Points, in no order, along strands that fork, close into loops and pass close to each other.
Points whose rows are less than 63.6 apart are linked; no others are. Some points are linked to none.
q_182: [ -6  26   3 -26  12   0  30  19 -10  15   9 -13  -5 -32  13   7  20  -8
 -27  15  -6   8]
q_100: [  4  39   7 -33  11 -21  25  18  -4  13  20 -13 -18 -13  11   4   5 -18
 -22  21  -6   5]
q_771: [ -1  26  34   6   8 -10  -9 -11   2  13 -26 -14  13 -24  11  23  -5  16
  37  -3 -15 -10]
q_30: [-10 -14 -23 -16 -16  38  12  23  13  -6  -5  -8  -7  -9  -3 -18  15  -6
 -36 -11  10   0]
q_174: [ 37  -1  12  26  -9 -19   6  -4   6 -18  16  15 -39  23  23   3   0 -27
 -11 -22  13   6]
q_678: [ -5  -9 -30  21  39 -18 -36 -23  12   8   0  16  10  19 -12  -8  -9  12
  -7   3 -13   0]
q_800: [-15 -25 -28  -5 -30  19  15  13 -24 -12   7   5 -12 -11  15   2  15   5
  -2 -23  -7   2]
q_686: [  1  -4   5 -16 -12   2 -12   3  25  13  -8  -7  22  30 -45 -31 -10   1
  17  -4  -3   2]
q_557: [-18 -26 -33 -13  11  27 -24   3  25  17 -19  -8 -11  10  -9 -39 -11   8
 -35  16   8  17]
q_86: [  0  -9 -33   3  17  11 -22  -5  11  15   6 -12  -1   2  18   3 -12  13
 -24   1  15   5]
q_718: [-20  11 -14 -16  11  -8  23   5 -25  12   9   2   4 -27  -1   4  21   3
 -12  14 -31   9]
q_224: [  0  27 -20 -11  17   3 -13  -9  23   2  19 -12  38   2 -11   9 -23  10
  17   8  16 -15]
q_610: [  9   5   0  -6 -25  14   5  12 -11   9   8 -34  -8 -12  34  24 -22  15
   2  -3  32 -10]
q_458: [ 19  -1   5   9 -25  -4   9   8 -22   7   9 -14 -34  -9  43  19 -13   1
   2  -9  11  -4]
q_533: [ -5 -26 -12   5  -8  42   2  11  21 -23 -10  13 -16  -3   0 -13  33  -9
 -32 -19   1  -1]
q_62: [ 14   9 -27  -7  -3  -2  13  10  13 -17  37  16 -13  10 -24 -33   6 -34
 -20  12   4   0]
q_676: [  9  -7 -43  21  22  20 -34 -19  26 -18  25  24  -4   4   6  -6  -2 -14
 -20  17  26 -10]
q_719: [ -2  -1  10 -23  -6 -25  12  13 -31  25   8 -16  -7   4  -9 -15 -17  -2
   0  34   4  20]
q_724: [  8   2  -2  38  12 -36  -1 -27 -16 -14   6  21  -5   7  12  19 -12   5
  18 -21 -12  -6]
q_575: [ -9 -14 -24   5  -4  28 -17  -6  18 -16   0  -4  21   3   4   7  -4  14
  13 -24  18 -11]
q_650: [ 26   6 -13   8  -4 -18  -1   1   6 -11  32   9 -32  28  15   1  -6 -17
 -13  -5  14   2]
q_268: [  0  -8 -10  24  14 -24  -7 -17 -29  14   3   4 -11  -2  23  24 -13  13
  -5 -14 -13 -10]
q_554: [-11   2 -20   9 -18  15  13  -6  -7 -39  16  28  27  -7 -16   6   8   3
  19 -16  -3 -14]
q_116: [  9  24 -35  -6  12 -12  -2  -1  10 -14  41  14  12  19 -22 -19  -4 -14
  -7  22   2  -5]
q_929: [ -5  19 -16  -8   4 -26  24  -1 -37   8  25   4 -13 -20  13   7   1   0
   6  10 -20   6]
q_375: [-24  11  -8 -18   8  22  -4  -2  -1   7 -10 -20  35 -22   0  22   3  22
  23  -4  -7 -14]
q_707: [  4  28 -28 -12  14   5 -11   0  28  -7  30   4  27  10 -28  -8 -12  -6
  -4  20  11 -15]
q_832: [  9  41  28   3  15 -26   0  -6  -6   9 -11 -12   1 -17  22  22  -6   9
  21   5 -13 -14]
q_621: [-11  10 -18 -11   7  22 -11  -8  18  -4   3 -19  39 -10  -3  23 -16  18
  24 -10  10 -13]
q_616: [-18 -27 -44   9  22  -2 -18 -13  -5  -2   0  14   7   6  -5 -13   6  18
  -6  -3 -19   2]
q_193: [-13 -33 -19   5  10 -13  -4  -2 -38  20  -6  -6 -11  -9  16  11  -2  14
 -18   1  -6   4]
q_684: [  8  11   7 -24 -22 -19   4  16 -14  20   8 -22  -1  17 -19 -17 -30  -2
  14  29   6   5]
q_271: [ -9  -5  13   9  -8 -12   3 -11  -3  -2 -14  21  18  14 -25 -14  11   8
  27 -14 -27   8]
q_327: [ 27   2  28  32   0  -7   7  -4  11 -10  -3   9 -29   4  30  20   6 -16
 -21 -28  14   0]
q_55: [ -9 -35 -36  15   7  30 -27  -9  26  -3 -11   8 -28  16  -3 -33  -3   5
 -31   6   2   9]
q_293: [  0  25  -7   4  -9 -19  16 -10 -34  -4  15   8  -9 -24  12  13  -2  15
  28   0 -23  -4]
q_241: [  3   9 -10   0 -20   8  15  -1   4 -27  19  16  17   1 -33 -15  -3  -3
  14  -8  -4 -14]
q_386: [ 17  -4  11   4 -31  28   2   7  14  -3  -5 -23  -3   4  20  17 -13   4
   8 -26  30  -5]
q_426: [-24  -4  33 -14 -19  12  -8   1   4   0 -42 -10  19  -3 -12  12   6  10
  51 -23 -17   0]
q_965: [  8   1 -25  -5  -6   3  24  11   0 -18  38  14 -22  -8  -6 -19  21 -22
 -17  -5  -3   2]
q_202: [ -7 -13  -7  -8  -9 -10  -9  -2   1  12  -3   3  19  25 -37 -36  -6   8
  20   4 -22  12]
q_181: [  6   9  -5  19  36 -27 -23 -22  15  -4   7  24  20  21 -15  -4  -4  -4
  11   5 -11  -2]
q_332: [-19 -16 -10 -34  -3   7   6  19  -9  19 -13 -13  11  -2 -20 -32  -4   1
 -27  23   4  15]
q_438: [ 12  11 -21  19  22  12 -12 -14  20 -21  25  18  14  -6  11  15   8 -17
  -8   7  23 -17]
q_77: [-14 -14 -25 -20 -33  28  21  25 -13 -12   8  -9 -14 -18   8  -4  10  -2
 -23 -13   6  -5]
q_502: [-24  -2   6  10  29  -1  -8 -16   1   0 -20  14  21 -16   1  21  29  15
   2 -16 -29 -13]
q_573: [-30 -18  17  -7 -13   4  -9   1  -4  -1 -33   8  23   7 -20  -3  16  15
  31 -18 -35   4]
q_665: [ 22  37  23  -5  18 -38   6  -5  13  -3  16  14 -14  21  -1  -4  13 -23
   2  12 -18  -4]
q_747: [ -1 -12 -32  15   2   9  14  -3 -12 -21  22  17 -16  -9  16   1  22  -2
 -19 -15  -5  -1]
q_969: [-14 -14  31 -10 -23   9  13  12 -36  14 -13 -12 -15 -19   4   7  16  10
   8  11 -10   0]
q_817: [ 20   3  16   8 -15   2  19   8 -11   2   6  -5 -31 -16  32  11  13  -8
 -15 -24  -1   3]
q_677: [ 10  18  16  -5  11   5  -7   8  31  13   3   2 -10   3  -4 -13  22 -16
 -30   3  -1   6]
q_309: [-32   4   0 -29   2  16   3  10 -17  13 -11 -23  31 -27  -6  14  -4  21
   9  28   3  -5]
q_889: [ 14  -2  25  30 -29  -4   2  -7  13 -24 -21   1   5  11   0   8 -20   3
  35 -29  15  10]
q_645: [ -1   1  -6 -17  11 -36  16   4 -46  18  21  -6 -19 -13  12   5 -16  -2
   0  28   2  13]
q_872: [  6   8 -17 -15 -32  -2  15  11  -8   0  20  -8   4   4 -18 -13 -22   2
   7   4   2  -5]
q_951: [-10  11   1 -35  -2   7  13  21   6  18   0 -13  13 -10 -27 -27   5 -11
 -27  20  -6  11]
q_772: [-19 -12  -5  25  30  11 -12 -22  11 -18 -20  21  21 -11   5  30  19   8
   8 -29 -11 -12]
q_768: [ -2 -19   0 -22  13   1   1  11 -31  21   1 -24  -5 -13  18   3 -21   3
 -34  29  38  21]
q_511: [ 25  41  31   4  -3 -26  11  -5  17 -23   7  14   1  18 -10   0  -5 -23
  19   7  -1  -7]
q_233: [ 19   5  18  11  -5  18 -12  -5  54 -21   0   3  26  22 -25   0 -13 -24
  15  -2  33  -1]
q_613: [ 13   5   0  37  16 -29  -8 -25   2 -22   7  34  12  15  -6   8  -7  -3
  19  -7  -7  -4]
q_789: [  1 -27  42  -4  -5   7 -16   6   5  35 -35 -21  -1  19  -5  -6   2   6
   7  -8  -3   5]
q_913: [ 18   1  52  12  -1 -15 -13  -2  23  23 -28  -8  -6  23  -1   1 -10  -4
  17 -17  -1   8]
q_13: [ -7 -27 -37  21  16  39 -33 -16  36 -14   0  20 -13   5  -2 -23   3  -6
 -23  18  10  -4]
q_723: [ 16   8  50  -2  -7 -40   4   7 -29  23  -9 -24 -35   5  11  -1 -11  -4
  16  29  -6   0]
q_870: [ -7   1  -2  -1  27   1  -4   3  17  13  -8  11 -18 -10 -11 -23  31 -11
 -37   5 -24  12]
q_945: [ -3 -10  -2 -13 -10  18  10  12 -32  17   9 -29  -3 -20  29  24 -22  13
  -9  17  32   1]
q_998: [-13 -37   6  18 -35   8  -4   2 -16 -17 -26  16  -4  12  10  10   7  12
  18 -38 -10   2]
q_175: [ 21  11  30   5   2  -7 -12   5  27  13  -7  -2  -8  24   1  -4  -2  -9
  -3 -10   5   5]
q_918: [ 14  -4   7  13 -11   6   5  -3  26 -24   5  22  22  16 -31 -16   1 -24
   8   2  11  -4]
q_338: [ 11 -22  27  45   0   7   6 -11  32 -29 -23  29   9  12 -16  17  13 -25
   8  -6  22  17]
q_300: [-32 -28 -32  -7   6  -1  -5   2 -28   7  -8   0   8  -9   5   1   6  26
  -1   5 -13   3]
q_971: [-28 -25 -23 -39   9  28  -5  16   6  17 -23 -16  10  -8  -9 -31  -9   8
 -35  23  17  17]
q_787: [ 17  44  13 -19  11 -36  13   8   2   7  14 -10 -22   9  18   5   4 -13
  -5  17 -10  -4]
q_427: [  8 -14 -18  11 -24  20  -8  -2   2 -17   6  -3   3  10  18   8 -13  12
   3 -27  21  -3]
q_109: [ -4 -30  -3   8   6   0  -6   4   3  22 -19   5 -21  10   2 -17  19   0
 -26 -10 -20   9]
q_858: [ 10  25   7  22 -16 -22   7 -18 -21 -18   0  11  -8  -8  14  11 -20  12
  40 -12  -8  -4]
q_741: [  1 -27 -23  28   9  24  -2  -6   7 -24   9  26 -27  -9  14  -4  31 -11
 -32 -13  -1  -7]
q_102: [ -2  12  46 -10  -5   8  -3  -3   5  14 -38 -27  10 -17   0  18   2  12
  37  -8 -11  -6]
q_418: [ 19  32  -3  14   4   2   8  -7  13 -33  25  13  10  -4  15  23  -6 -17
   5   6  22 -22]
q_20: [ -2 -43  29   7 -12  -6  -7   4 -17  29 -29   0 -18  15   1 -11  13   4
  -5 -11 -16   7]
q_582: [  3 -34  30   6 -37   5   9   9 -13   7 -24   3 -20  14   3  -5  14   0
   4 -30 -13   6]
q_840: [ 14  32  45  -2  -2 -33   4   2 -19  17 -19 -25 -26 -15  22   9  -4  -2
  25  21 -12  -9]
q_876: [-27 -11  24 -34  20   7   9   4 -41  16  -9 -21  20 -27  -9   9  -1  20
  -8  42  16  13]
q_770: [ -5  15   8 -26 -12  13   7  20  25  13  -6 -11  25   0 -44 -22   3   1
  -5   4 -10  -3]
q_651: [ 17   6   5  14   6   7 -22 -13  39 -15   0  -8  24  30 -14  10 -31  -5
  28 -14  32  -4]
q_837: [-16 -22  26 -28  27  -3   5   1 -54  15   2 -17   3 -22   2   4 -13  12
 -22  39  24  22]
q_441: [-20   7   1   0  19 -12   8  -4 -20  13  -8   7   7 -22  -1  10  31  12
  -1  -1 -38   0]
q_212: [ 24  49  21   8   2 -12   2 -10  27 -31   4   0   9   8   5  14 -18 -13
  24   6  16 -13]

A tip is a point with one link. Name the tips that can be reached along the links from each point below, in the order of the rows.
q_832: q_554, q_772, q_723, q_651
q_20: q_998
q_747: q_650

A fork is a point with three links, a tip a point with one. Leave the first point through the second and follow the links. Name the first fork or tip that comes.
q_770; q_951: q_718
q_268; q_193: q_724
q_13; q_55: q_723
q_621; q_224: q_747
q_789; q_913: q_20

A piece is all that can be reached along the links. How many separate loops has the piece of each point below (a circle has one, a figure eight two, a Y none), and how many tips (points with one link)?
q_840: loops 1, tips 4
q_610: loops 2, tips 1
q_175: loops 1, tips 1
